Each row is a point on a landscape with many valleys, with its height.
A ball rolls from a point to whichever of its 2 nearest points has the largest drop for the distance, and stops where none of them is lower. Distance is the straight distance between rows; heights are no part of it.
kul h=17.1: [ 19   4  10   8  12  -3  -9   7  -2 -12   7   2   2   5   5   4 -18  19
  12   6  15   3]
Kunuf h=16.2: [ 12   5  -1   9  -6   2  -6  13  -3  -3   6   4 -10  10   7  53   6 -11
  14   3  -6   2]
topu h=14.6: [  8   4   8  13   6  -1 -16  -5   6 -12   1   8  32  16 -30  13 -21  -3
  11   1  11  12]
der h=6.1: [-10 -24   7  -1  21 -33  17  -2  -5 -13   0  17  -5  -6  13 -15  -4   3
   2 -16   2  -3]
kal h=48.0: [ -7  -7  -9  -7 -10 -15  -1  25  10  -6  -8  -9   0  -2  23  21 -13  26
   7   2  33 -10]
zez h=36.8: [  2   1  -3  -4 -22  -3  -3  17   0  -4 -21  -5  -7 -26   4   6  -4  22
  -4  -3  -7 -31]
Bita h=16.1: [ -5  -1   0  -8   5  -8 -10   4  19 -19  -2  -8  -7 -18  -5 -13 -21   7
  -5  -6 -10 -12]
dedi h=42.7: [-24   7 -21 -13   1 -29  -6  22  -7 -19  -2  -7   3 -18  15   3 -14  23
   2   0  -9 -13]
roruf h=50.1: [ -2  11  14   1  16  45 -18   2  27  -9 -18 -10 -10 -24  -9 -10  -6   7
  16   8   3   1]
noge h=41.0: [-32 -11 -19   0  -3 -16  -6  15  -5 -15   0 -15  -3 -20  15 -19 -25  13
 -12   1  -7 -15]
lufa h=12.4: [ 20   7   6   7 -13 -17 -19  14   2 -10   7   7   7  12  14  40   7  -7
  29  12   4   8]
Popon h=42.4: [  0 -16   5  24   2  13  -2  22  10   3   3  -2  -6  -7   7   8 -18   4
   2  -4   3  -7]
fevo h=54.7: [ 18 -12  13  18 -16 -10   7  20 -22  29  25   1  -4  20  22  23   6 -20
   5  -7  23   9]
Kilaz h=23.2: [  6   3   1  14 -17  -8   3  19 -13 -11  -1   3  -5  18  16  33   7 -22
   5  -2  27  -3]
goda h=58.7: [  3  -5  -1 -29   9  17   8 -23  -2  16  23 -12 -10   3  -5 -35  36 -16
 -15  20 -18   2]
kiza h=22.3: [  4  15   7  -7  12 -14  -2  21  -5   8   8 -13   3  17   4  -1  11 -19
  11 -22  10   8]
Tun h=38.4: [-13  15   0  -1  13  12   3   3 -13   8  -6  -9  -3   7  -9 -17  18 -31
  -2  -5  16  26]
Nifov h=22.7: [ -6   2  -6  -5  12  24 -10  -9  11   5  -3  -2   8   9 -21  12   0   0
   2 -10  -7   8]
peti h=16.9: [ 18  -5 -11 -23  -2  -3   4   5   0   1  18   9  10  16 -16   5  -9   0
 -13  -6  -1  25]
fut h=33.5: [ 12  -1  13 -20  15  14 -20  -7  -8  14  -2  -9   8  -2 -11 -18  16  -3
 -10   5 -26  -7]
matuz h=41.7: [  9  11  -4 -11   0   2  -2   5 -12   0  -1   5   3   6 -18  -9   8 -28
 -15  -9  10  34]
Lasu h=31.8: [-11 -14   2   0   7  10  -2  10   1   9  15 -11  -9  -4  12 -16  20  -9
  -1   8 -10  12]
sol h=44.1: [ -6  -7  -8  -4 -21 -23  12   2  11   6  -6  15   1  -3  20  14  10 -18
   0 -19  -1  -8]
dupem h=63.9: [-10  11  15  -9  12  24  -4 -17   5  -5  17  12  -7 -12 -14 -31  13 -10
  -9  15 -30  -4]
rak h=29.1: [-22  -2  -3  19   6  28 -10  13   0 -11 -10   0   2 -13 -15  17 -25   9
   3  -9   2 -22]
diz h=34.3: [  4 -20  -4   7   5   5  27 -14  -8  -1   1   3 -28 -10  10 -22  -2  14
 -15  -2   2 -10]
Dolo h=17.7: [  4   7  13   5  -6 -20  -8 -11  -3  -1  10   3  12  29 -12   0   5 -12
   3  -5   3  10]
volen h=65.8: [ 26 -22   4   4  17 -10  -5  -3  -4  -9  -5 -10  -8  20   7  26  -6  -2
  -2   0  16 -10]
vez h=40.0: [  1 -13  -2   4   3  11   5  29   5  -3   3  -2   0  10   7  26   0   7
  -3  -2   4   0]
kon h=34.1: [ -5   0 -22 -15  -8   5   2  11  17  24   3 -11  -3  -4  31  10   4   7
  -4  -5  -5   4]
Mifud h=60.8: [ 19   3  -2   4   6  -4  24  19 -21  22   5  11   3   7  16  11   9  -9
  -2 -16   8  12]
zere h=13.0: [  0   0  12  -3   3  -8   5 -11  25  -9   9   7   3  14  -3  22 -15   0
  14 -20 -14  -7]
Disa h=50.7: [ 18  -9  -4  -3 -18  -9   9 -12   1   0  -6   1   3  12  31  46  -7  18
   1   7  22 -27]
dof h=25.0: [ -8   6 -13   3 -19 -13  -1  10   0 -17 -18  21   2 -24   9  25 -25   2
   3   1  -6  -9]
vadi h=11.5: [  4  -7  13  -6  16 -18   3  -8   1 -20   0   3  -6  -7   5  -9  -7   8
  -1 -15 -16 -19]
kun h=33.8: [ 24  10  14  12 -16  11 -14  26  -8   0   0   6  14  -9 -22  -3   3  -2
  14   5  -1   6]
nak h=23.1: [  1  10   2  -9   1   2 -23   8   3  -8   2  -5  10  -9  -1   4 -13  -7
   7  -8 -19  14]
lariz h=37.6: [-13 -20 -16   5  -4   6 -15   8   4   0 -28   7   8 -19 -19   7 -24  22
 -19  -2   4 -16]
zafel h=48.7: [-30  -6 -16  12 -23 -13  -1  20 -12  -2 -14  11   4 -22  23  33 -18  10
  -2   4  12 -37]
moz h=30.5: [ 20  13  -3  -1   2   4  19 -27 -14   6   1  16 -15  -2   1 -19   3  -9
 -12   9  -5  27]
Zas h=30.3: [  4   2   5   5   6   9  34 -19   7  -4   4   8 -16 -12  16 -35  10   4
  -8   3   1   9]
val h=18.5: [ -3  -3 -13   4 -11  -2  28 -18 -22  12  21   9  -8  18  16  -4  -6 -14
 -10 -19  -4 -19]
tiso h=19.0: [ -9  10 -11 -13 -13  -7   4   7  -4 -23 -10   7 -14 -26  -2  -4 -23   3
 -17 -19  11 -16]
mozo h=56.1: [  6  -7  13  -5  -4  -6 -25  -4   3   4   9   1  21  10 -19 -13   5  -2
  -6  17 -16  12]
tubav h=23.0: [  3  -2 -16  -3 -19 -19  -6   6  -3 -15  -8   9   8   1   9  25 -11  -6
  -6  -1   9  -7]
vakek h=27.2: [ -1   4   5   3   9   0  -8  21  10  13   5 -12   4   2  11  -4  24 -14
  12  -9  -8  18]
rol h=51.8: [  4 -13  -6 -16 -12 -21  14   2 -11  15  -6  17  12  13  31  50   3   2
  -3  -2  24 -29]
sulid h=22.5: [32 23  8  3  5 -9 -1  1  3  1 15 -8  0 12  4 -5  0 19 14 10 17 22]
Gora h=64.7: [ 24 -17   3   8  15   4  -9   0 -13  -1 -17  -1   5  11 -10  10   0   7
  -1  -2  -1  -4]
Nunaz h=62.1: [ -1  20  17 -28  22  11  -4 -18  -6   3  11   5  -2 -13 -17 -33  38 -12
  -6  14 -21  10]
befo h=20.6: [ -9 -19   3  16  24   1  -7  15   7  -9  -1  -7  12   6   6  31 -31  21
  18   0  -4 -13]
bebu h=33.7: [ 14  10  -5   6   3  33 -12  10   3   7 -20   0   6 -14  -8   2   1  17
  13  14  -4  19]
zudi h=26.0: [ -2  14  -3  17   6   4  16  -8   0   0   0   7  -3  -6  14 -18  -2  -2
   0  -3  16   6]
maf h=12.9: [ 15  -3   2   3  -7  -2  -3  10  -5 -16  22   4  15  14   6  20 -28   5
   8  -3  12  -9]
lor h=26.3: [ -1  22  -5   1 -11   7 -22  16   3   0  -6  -1  29   1  -8  10   5  -2
  22  -3  -9   5]
nizag h=25.6: [  6  -8  -4  -6  -2 -19   1  14  -8 -10 -16  11   6  -8  -2   3  -1  -1
  -8 -19   9  -6]
guk h=46.1: [-18 -10  -8  -1  -6 -37   7   7   4  -9  -9  15   1 -17  33  16 -18   5
  -1 -13   0 -23]
lan h=28.9: [-14 -13 -19  18   7   2  -3   3   9  -6 -23   2  19 -17   5  19 -28   2
  -8   2  16   4]
Liki h=38.0: [ 19 -20  12  -7  16   4  -9  17   2  -8   2  -8 -11   6  -4   7  -1   7
   1   5   8  30]
Vagug h=36.6: [ 13  10  -3  10  -4   5  -8 -19   6  -9 -15   9   2  -6   1   6   4  -7
   8  12  -5  30]
nado h=13.5: [-10  -9   4   7   1 -21   8 -14   7  -7  -3   9   4  15   1  -9   6 -18
   0 -17  -1  -2]
pumil h=25.7: [-12 -10 -11 -11   2  25  -2   7  15  12  -5  -3   0   4 -12   5 -16   3
  -9 -22 -12 -11]
zap h=27.0: [ -7   1 -11  16  -3   7  -1  -4   5 -13 -15  22  15 -23  13  32 -34   4
  11  -6   7  -2]
loba h=50.0: [  3   2  11  18 -11 -10   8  -1   1  20  29  -5  -7  23  19   3  11 -12
  19   6  -2  23]
zem h=10.4: [  1  28  -1 -14  13   0  11  16   9 -14   5  -3 -14 -13  10  -2  -2 -10
   2 -20   5   8]
Kibu h=50.3: [ 20  10  16  24   1   9 -11 -19   3   1  -6 -17 -13  -5  -4 -19  10   3
  16  21  17   3]
Zalu h=17.8: [-17 -23   3 -12  33 -19   3 -16  19 -11  -6  -1  -5   7  -2 -16  21   4
  -3  10 -11   8]
Bodi h=27.7: [  8  26  17  13  -2  11 -17 -20   9   3  17  -6  -4  13 -23 -10  17 -23
  14  10 -13  15]
sufad h=42.6: [ 18  11   3 -12  17  13 -19  -9  11  14  -6 -20  12  -4   0 -22  10  10
  14  12   2  18]
feb h=9.5: [-24  -6   1   4  -5 -18   9  -9  24  -7  15   7  11  16   5   8  -1  -7
  12 -11 -16 -18]
doter h=34.0: [ 21  15  -5  -9  -1  23  -1 -18  -9   4 -13  10  -4  -5  -3  -3  10  -8
  -6  11 -11  25]
Ger h=35.8: [-16  -8  -9   8   4 -13  -3   2  -8  -3 -25  12   2 -32 -11 -14 -29  32
  -9  -9   4 -20]
Vipe h=38.8: [  0  14   6 -20  -7   5 -10  -2   5 -13  -3  -8   3   3 -27   0  -3  11
  -1  -8  -9 -22]
Buga h=16.0: [ 19  13  11 -16  16  -4   9   9  -5  27   3 -12   5  19  -1 -15  26 -10
  15 -15  -3   9]
geneb h=44.2: [ 13  14  16  -6   1  20 -17  -5  -2  -2 -24  -3   0 -23 -15 -27  14  -2
  -8   0  10   2]
Bife h=30.6: [  0   5   2   2 -12  -6 -11   9   6  -4   2 -18  -8  15   4  -6   1 -28
   3  -2  27  13]
pap h=48.8: [  5  -4  12  14   9  10  12 -16 -13  38   1   7 -10  22  -5  -8  13 -12
   1   7   5  33]
derim h=49.3: [-15   7  -1   1 -13  -4  22  -6   3 -10   2   5 -11  -2   3 -19  19   5
  -3  -3 -17 -29]
gor h=15.8: [ -6   9  11  -1  -1  -1  10 -13   1   7   6   2 -13  24 -24  -7  37 -16
   3   0 -21  11]
zesud h=56.9: [  0 -14 -13 -14  -8 -18   6  -8   2  14   7   4   2  14   3  -9  29 -19
 -12   8  -7  33]
pivi h=62.4: [ 18   7   2   4  -5  -7  -4  10 -14  21  -8   1  16   0  11   6   8  -3
   8 -12   6   6]
ven h=22.8: [ 10  11 -12 -12  29  14 -12   0 -15 -16 -10  -4  -2 -16 -11  -7  -7 -12
  -9  13 -13  11]
mafa h=61.2: [-10 -13   6 -12  17  -5  13 -32 -11   0   9  10   1   8 -15 -26  18 -19
 -14  10  -9  12]
buzul h=37.2: [-24 -21 -13   3   5  -8  19  -2  -4  -3   6   6 -18 -14  13 -21  -3  28
 -14   0  -7 -20]
rofo h=58.5: [-11 -20 -15 -11  -6  -7   7 -20  -1   2   0  -2  -4  16  -8 -16  22 -29
 -25 -10  -2  13]
lemo h=16.5: [  5  16  -2  -6   0  -5   3  -4   1  -9  21   9   8  15  13  21 -22  -5
   6 -18 -13  -4]
mabe h=30.4: [ -1  -4  -2 -23   8  -1 -12   5 -10   5   2   4   2 -18  -5 -22  13 -10
 -12  -7 -28   6]
guza h=33.6: [-24 -11  -7  13  15   4   2   0   6   2 -11  -7   5 -20   0 -15 -19  20
  -3  -2   2 -21]
Ribub h=31.1: [-16 -10  -6  24  21   7   1 -10   9  -6 -21   9  13  -6   6  -5 -17  -4
   3  -7   8 -11]
vizi h=52.7: [ -5  -8  -3 -17  -8 -16   9  -2   4  -4   4  20  14  16  13  49 -14  -1
   3 -15  10 -23]
rufa h=58.8: [ 19  15  -1  -7  12  10  30   3  -2   9   3  10 -12   8   6  -4   3   1
  -3 -20  11  20]
tole h=51.2: [-30  -5   4  19  -2 -20  12   9   4   2 -16   0 -12 -19  16  11  -3   9
   8 -23  -4 -34]
Rupor h=54.9: [ 24  -4  12   7 -10   0 -30 -10   1  -4  11 -13   7   8 -19   0  -1   0
  12  25  -5  12]
Funir h=26.1: [-10  -6 -11   1 -16  18   7   5  -4  13   4   0   4  -3  -7 -10  -6 -10
 -19 -18  -3 -21]
zuk h=54.6: [ 10  -6  18 -14   4  29  -3 -18   1  16  -7 -10 -21 -14 -15 -30  35  -6
 -20  33   0  13]
doz h=36.3: [ 10  -3   5  -1   8  17  -2  14   3  11  -2 -12 -17  -7  -6 -23  15  -7
 -16  -1   6   6]
zemim h=27.9: [ -3 -20  -6  -7   6  -3   4  -9  -2  19  -3  -6   6  19  -6 -12  15   7
  -5   0   3   0]
Ruton h=52.8: [ 26   6  21  15  -3  14 -22 -13 -14  10   2 -19 -11   4 -13 -17   7  -7
  11  35   3  19]
gogo h=8.7: [  5  20  10  -5  22   8  18 -15  -2  16   8 -11  -3  23 -14  -9  28  -5
  10  -6  -6   4]
tokav h=57.4: [ -6  -8  -3 -12   5 -17 -21  -5  -7 -11   2   3   9   6  -4  -5  21  -8
  -5  22 -12  16]
Niz h=45.3: [  9  -4  26  14   8  -6   7 -20   0  34  13  -9 -10  30 -24 -15  27  -4
   9  13   6  31]
refo h=34.9: [ -1 -13   4   5 -30 -10 -10   0   3 -11 -30   2 -10 -42  -4   6 -22  32
   2  -1  -2 -25]
Zasig h=53.7: [ 17  -2  -3   8 -22  -3   7 -15 -12  29   3   6  13   5  13 -17   8  -6
  -7   4  -9  -2]
vove h=45.0: [-33  -7  -8  -1 -16 -44  -6  16  11  -8  -2   5   2 -15  10  26 -14  22
   5  -4 -10 -35]
roru h=26.2: [ -9   6   1  23   9  18   3  16  -8   3  -1   2  15   8  -9  23 -14   4
  13 -13   9 -12]
Dumi h=54.8: [ -6  10   0  -2  24  12   8   2   0   3 -11  -5 -12   1   1   5   2  -3
  14 -17 -14 -15]
Botub h=51.6: [ 26   7   8   4   1   1   7 -15 -17  32  12   0  -2  11   5 -16  14 -20
   2   5  -3  13]
dugal h=21.5: [-25 -22  -7  -7  18 -19   3  -8  14 -14  -5  -5  -2  -3  -4 -25   4  18
 -14   9   5  -7]
nukur h=22.4: [  0   9  22   4 -16   4  -5 -13  -8  19  21  -8 -12  18 -24 -11  25 -36
   0   2 -12  18]
muf h=38.9: [ -1   8   4   8   4  -3  -7 -27  12   0  -2  12   8  12 -19   4  10  -6
   2  24  -6  23]
tuz h=26.7: [ -3  -6  -5  14 -15  -3   8  11  -2   4   6   2 -10  23   3  11   2 -35
  -9  -8  31   2]
lefi h=8.2: [ 11   6  18  -2  -7  -4 -19  10   1 -17  10  -5   7  19  -6  29 -10   3
  20   8  -2  13]
nomap h=52.9: [-19   3   3   6  12  -1  21  12  -2  -5  -1   6 -14  -1   4  10  -9   9
   0 -24  -2 -23]
pog h=45.2: [ 15  25   2  11   6  20 -19 -16   8   0  -1 -16  18   3  -7 -17  -5   4
  28  16   3  15]
Dokid h=37.3: [ 18 -17  -6  -6 -12  10  -3  22  18  14  -5  -9  -1  -3  11  18  -3   7
   6  -6  -7   6]
Pugu h=23.3: [-15 -15   4  18  12   8 -11  24  -1   2  -4   9  25   5   3  30 -29  10
  18 -10  20  -5]
Tupo h=29.9: [ 27  22   8  -3  -1  20 -16   7   1   8 -14   1  14  -5 -12   8   4   7
  20 -10  -6  12]
Tevu h=19.8: [  7  11  -5  11 -14   7  -9  14 -16  -6  -6  -5  -9  19   2  25  15 -16
   8  10   5  -7]
Div h=51.0: [-13   5  -3   8 -15  -8  20   2  -8  -4  15  11  -8 -21  10 -15  -8  15
  -4  -5 -28 -41]
mak h=31.7: [ -7  27   8  -5   2  28 -19  -8   6   1   8  -8   5  -1 -23 -11  10 -16
   3   8 -22  19]
bibe h=19.2: [ -6   0 -16   4   4   6   2  -6  -3   7  -4  17  19  11  -9  14  -6   0
  -5   4  -9  11]
busaf h=65.3: [ -1   0  13  -4   3   5   7 -16   5 -11  23   3  -8   0 -12 -30  14  -3
 -16  11  -5 -12]
fope h=11.8: [  0  -4   0  10  -9   4 -24  -7  -2 -14  10   2  23  24 -18  28 -19  -6
  10   5  -6  -3]
fitus h=21.1: [ -9  -7   6 -14  -8  -4  -4  21  17  -1   2 -18 -17 -26   6 -19 -16  25
  -2 -19   2 -18]
Vifim h=12.2: [ -7 -19  17  -6  29 -28  15 -13  10 -24  -4  14 -12   1  -2 -21  12  -1
  -7 -12  -3  15]
nera h=17.5: [ 12  22   5 -11  28   9  -7  11  -3 -14 -12  -2  -1  -8   4  -3   2 -11
   2  -7   0  22]
zinez h=31.0: [ -9  -4 -20 -11  -7   8   3  -2   2  21  -5 -16   7  -1   3  -4   6  18
  -3  -1 -13 -11]
Gam h=39.4: [-38 -16 -19  -8   8 -14  11  -2 -14   1  -5 -11  -9 -25  12 -33 -21  18
 -17  -9 -10 -30]
Sope h=44.9: [  2  -2   5  14  -7  22  -3   1  11   1  -4 -11 -18  -4  -5  -1  -8  -6
   6  -2  -6 -26]
nuka h=44.5: [-17 -15   7  28 -16   5  -7  27  19   1  16 -13   1  -3   1  11 -27  19
   5  -3  17 -14]
reva h=55.2: [  4 -15 -15 -17 -19 -14  14 -19 -17  28   9  11  11  15  11 -11  19  -9
 -13   2   2   8]
dovi h=22.1: [  3   3  -9   8  11  -3  27 -18 -10   3  16   5  -7   9  24 -10  -7  -8
   4 -14   4   2]
Lino h=62.6: [ -2   2  -9 -12  10  -5  19 -14 -14   6  22  15  13  16  -4 -20  -1  -8
 -13   0  -8  14]
did h=37.5: [ 23 -10  -3   1  13   8  12   1  -4  -2   5   2 -11 -14  21 -19 -17  21
  -4   2   2 -14]
kapin h=47.5: [-34 -12 -11   3 -13 -15  22  19  -6   2  -5  16  -2 -10  24  27 -16   2
  -9 -17  14 -26]
puli h=48.9: [ 31  -2  18 -19   8  16 -15  -8  12   3  -4 -14 -18  -1 -18  -3  28  10
  -3  23  -6  15]
Dimo h=22.9: [  1   4 -11 -14  -2 -12   3  -8   6  -6 -20   1   1 -21   0  -3 -12  -6
 -16 -31  10  -5]
mibon h=33.2: [-31 -10   1   5 -13 -13 -15  12   3 -11 -21  -4   5 -33  -7  13 -17  27
   3   4  -1 -25]
kurul h=16.3: [-12 -16 -15   9  -4  -5  12   4  -9   1   8  33  14  17 -10  10   1 -15
 -18  -3 -13   3]
mefa h=47.7: [ 17  28  17  18  -4  19 -24  -9  -1   0  -3 -24   0 -10  -7  -5  17  -3
  36  20   5  12]
zovu h=26.6: [-10   5  -9 -13   1  -9   3   7   9  -6  -2   9  10 -21   1 -11  -2   0
  -1  -2 -18  17]
Nonu h=41.8: [ 15  -2   8 -13  20  -1  -4   3   9   0   6  -8  -6  16   5  -2  15  16
   6  26  -4  28]
vulif h=49.5: [  5  -6 -16 -10  -7 -17   0   3  10  -3 -19 -14  -6   5  23  32 -10  17
  -6   2  21 -28]
roka h=17.9: [ -1  -1  -8  17  15   4  -2  -8  -1 -20  -4  -6   8  20  -5  23 -31  20
   8   5   8 -17]
bos h=47.3: [-19  12  -2   4   2  17  12  -3  -1  -7   7  -5 -19  -3 -11 -17  -4   5
  -7   1  -4 -29]
duli h=14.5: [ -8  10 -13   3  -3  -1   1  -1  -2   0   7 -10   9  19   6  22 -11  20
   7  13  15 -10]
Basa h=24.7: [-12 -18 -16   1   3 -20   6 -11 -11  -3  -9  -8  13   6   7 -24   8   9
 -11   9  16  -9]
fugom h=22.6: [  0  10  -3   1 -22   8  20  -3 -12   6  23  11  -2   2  -4 -15   3 -13
 -10 -21  -7 -19]
funip h=42.5: [ -5  -6  -1   5 -22   8  -8 -12  20   6 -18  -7  -7 -12 -12  -3  -7  33
 -12  -1  13 -31]
Zito h=32.1: [-29  -7  -8  -7  26  11 -17  15   5 -22  -8 -17 -15  -8  -3  15 -28  13
   6  19 -17   4]
Sipet h=40.6: [-10   3   0  -2 -21  -1  -8  -1  17 -15 -12 -16  -2   3 -14   3  -5  10
  -6  -7  10 -22]
ruv h=11.2: [-11  10 -17  14  -9 -13  13  -8  -1 -14   4   4   8   6  12   8 -18  13
  -1   1  23 -19]
miva h=60.4: [-15   5  -2 -27  14   6  -2 -37  -8   6  14  -3   9  -4 -12 -43  25 -16
 -21  10 -21   5]
laso h=43.9: [-16   2 -12 -11 -15 -25 -16  23   2  -9  -6  -2  17 -11   9  26 -19  25
  12  11 -10 -20]
zov h=15.4: [ -3  -1   9 -11  -6 -16  19  16 -12  -5  27  14   0   9   9  -2   0 -10
   2 -16   5   0]
rofiz h=29.2: [ 18   1   9  18 -10 -12  -5   1 -29   7 -12  13  15   7 -28  13  11  -9
  -2   3  10  16]
Zufod h=39.3: [ 12  13  10  -5  17   6 -14 -15  -2  21  -1 -21   5  -4  -1 -26  13 -23
   8   0  -1  21]
lelir h=34.8: [ -5 -16   2  -2  14   8 -16  15   6 -24   3  -6  -6   0  -9   7 -13   9
  -7  13  -3  10]
dek h=14.7: [-19 -11  -4  -1 -16 -16  41  -8 -11   3  20  15 -15  13  11  -6   8   1
  -7 -20  -7 -28]
pubad h=26.5: [  1  11  -5  -1   0   5  36 -18 -18  16  10  10 -13   7  22 -21  11 -13
  -7  -1 -13  18]
toref h=45.7: [  9 -13   1  12 -29 -23   1  -1   7   1  15  10  -3   3  25  14  -9 -15
   3  -1  -1  -9]
lur h=12.8: [ -6  -4  -1  16  -5  -9  29 -18 -16  14  19  29  17  14   6  14  10 -16
  -8  -5  -8  -4]
tubez h=51.7: [ 22  -3  15 -18 -16  23  -9 -19   6   8  -4 -14 -14  -4 -22  -9  36  -3
  -6  26  13  24]
fabi h=36.2: [  9   6   9 -12   2  13   4 -11  -4   2   1   3   2  -4 -19 -11  12  -3
  -8 -10 -25 -19]
mam h=56.7: [ 12  12   2  -7  29  11  19  -5  -2  -7   3   1 -15  19   7  -3   3   6
   0 -24   3  -8]
nov h=33.9: [  1  10 -12 -18 -11  25  -6  -5   9  10   0 -11   2 -18 -10  -8   7  26
  -6  20 -10  -2]
vivub h=40.3: [-17  20 -18  -7 -21  -5   3  -6  22   0 -17  -9 -10 -11   9  13  10   9
  11   4 -18 -11]
Tol h=36.7: [ -5  16 -12  -7 -10  30 -12   4   6  -4 -14 -12   1 -13  -9 -14  -2  12
  -3  22   6  19]
zepo h=34.4: [ -4  18   4   3   6   9  -9   0   4  -4   7 -16  -4  -2   3 -16  -9 -26
  -1 -10  22  27]
Tiv h=25.9: [ -7 -15   6  -4   3  -3 -14  35   8  10 -13 -18  -3 -27  -2  -8 -12  33
   8  -1 -11 -18]
vufe h=45.5: [ 18  -2  33 -22  23  10 -11  -9   6  16   4 -16  -9  11 -10 -11  18   1
   9  31  -6  32]
Zad h=31.4: [-30   3 -19   7 -13   7 -15  13   5 -12 -17   0  15 -21  -8   8 -34  15
  11   2   8 -15]
tis h=46.2: [-10 -19   2  15 -18 -16  -1  29  14  -6   8   0   3 -14  15  10 -23  31
   3  13  17  -9]
tob h=9.3: [ -1 -22  -3  -8  -4  -6  32  11  -2  11  15   5 -11   8  20  -1   5   2
  -9 -18   0  -8]
sopal h=29.0: [-11   5  -6 -15  33  13 -11  11   6 -23 -14  -6  -6 -19   6  17 -16   3
  13   1 -26  19]
Delar h=52.4: [ 11  -3  21  17  -4 -12  16  -3  -2  27  22  -4  -6  23  26   1  -1 -19
   9 -14  18  12]
Dulo h=35.5: [ -4  21   8 -11  16  19 -19  -1  14   6   3  -8   6 -10 -11 -21  -2 -21
   1   5   5  23]
razut h=14.9: [ -1  16 -20   2 -16  -5  12  -6  -7 -16 -14   2   2 -17   4  -4  -9   6
 -14   1  26 -11]
Nutup h=59.9: [-11 -18  -2  -6   6  -3  18 -10 -14 -11   2   6  -7  15 -13 -23  10 -13
 -23   0   9  -1]
gikul h=12.3: [ -4 -14  -7  -9 -11  -7   2   9  11  -6  11  12   4  12   0   3 -17  -9
 -20 -12  15  11]
kekib h=47.6: [  4 -13   4  19 -22 -10  11   7  13   3  13   1  -5   6  25   1  12 -11
   5   9   7  11]
buleb h=42.2: [ -9  12 -19  -2 -21  -8  19 -10  18  -3 -14   6  -8  -9  16   8  18  -1
   0  -7   1   0]
bute h=56.8: [  7 -15   6 -12  22  22  -2 -30 -10  10   2 -15 -17   1  -8 -19  26 -10
 -24  25 -10  -2]
gusim h=16.6: [ -4 -18  11  -9 -24 -24  18   7  -2  -8  25  21   5  10   7   6  -4  -4
 -12  -5  25  -1]
sot h=63.6: [ 33 -11  -9   9   0   7 -14  11 -16  20 -16  12  16   6   5  18  -3  -3
  -9   2   9   2]
rano h=25.8: [ -1   3 -15   9  34  13  -9   2  -8 -17 -14  -6  -7  -9   7   7  -2  -1
   6   7 -21   9]
kabo h=17.2: [ -9  11   5  23   2  -5  21  -5  -9  11  17  19   5  10   0  -1   0 -18
   0  -9   0  20]
bur h=49.8: [-31  -3 -10  24 -14 -17   4  19  -4  -9  -9  -5  -9 -13  20  20   2  15
   7   4   2 -39]
mavi h=21.7: [ 11  11   4   8  -2 -12   4 -11  -3 -10  13  -1  -5  14   1  -5  10  -2
  13  13   7   9]
Revu h=40.5: [ 25   6  10   3 -12  10  -9  -4  -5   4  -5 -12 -17 -17 -10 -20  27 -17
   0   2   6   7]
Segim h=38.6: [-13  13 -12 -11 -14   0 -14   5  13  -5 -24  -5  -6 -27  -3  17  -8  17
   6  -2 -24 -22]
soki h=20.7: [ 10   0 -18 -20  -8  -7  -4   8 -10 -10   9   6   1  12  -1  18  -3   3
  -7   6  -5  -1]
buk h=18.0: [ 15  22   9  -4   6  14 -21 -16  -4 -11   5   4  19  17 -24  11 -20  -1
  18   5  -4  23]
suseg h=26.4: [ 11  -4   9  17  -4 -16   0  14 -19  -2   4  15  12  11   1  20   7 -11
  -5   6  17   5]
vum h=41.5: [ -2  -1  10   0   5  11   2 -23   8  14   5  -4   5  21 -25 -13  29  -3
  -1  23   7  23]
dudo h=31.9: [ 14   2  13  26 -24   2 -20  11 -19 -10  -8  11  18   0 -17   3  10   0
   1  13  12   1]
Fosom h=47.1: [ 10   0  11   7   4  26 -14  11   5  -6 -26  -6 -14 -34 -10 -19  -3   3
   1   4   0   0]
Supa h=22.2: [ 29  18  11 -22  12  13 -18 -13   7  -5   4  -2   5  -5 -21  -7 -13   5
  11   3  -3  25]

Where does a ball stop that starts at each point below?
buleb => ruv
mozo => gogo
funip => ruv
dupem => zem

Call two points neighbours if one is among the 2 nearest of the other. Go from one point of each pair to the other, from neighbour to neighbour, staying as low as possible. Name the highest point that can't be avoided.
der and tob => zez
zem and tob => rufa
der and nak => Tol
lefi and gogo => Dulo
gikul and ruv => nizag
maf and feb => lemo
tob and gikul => gusim
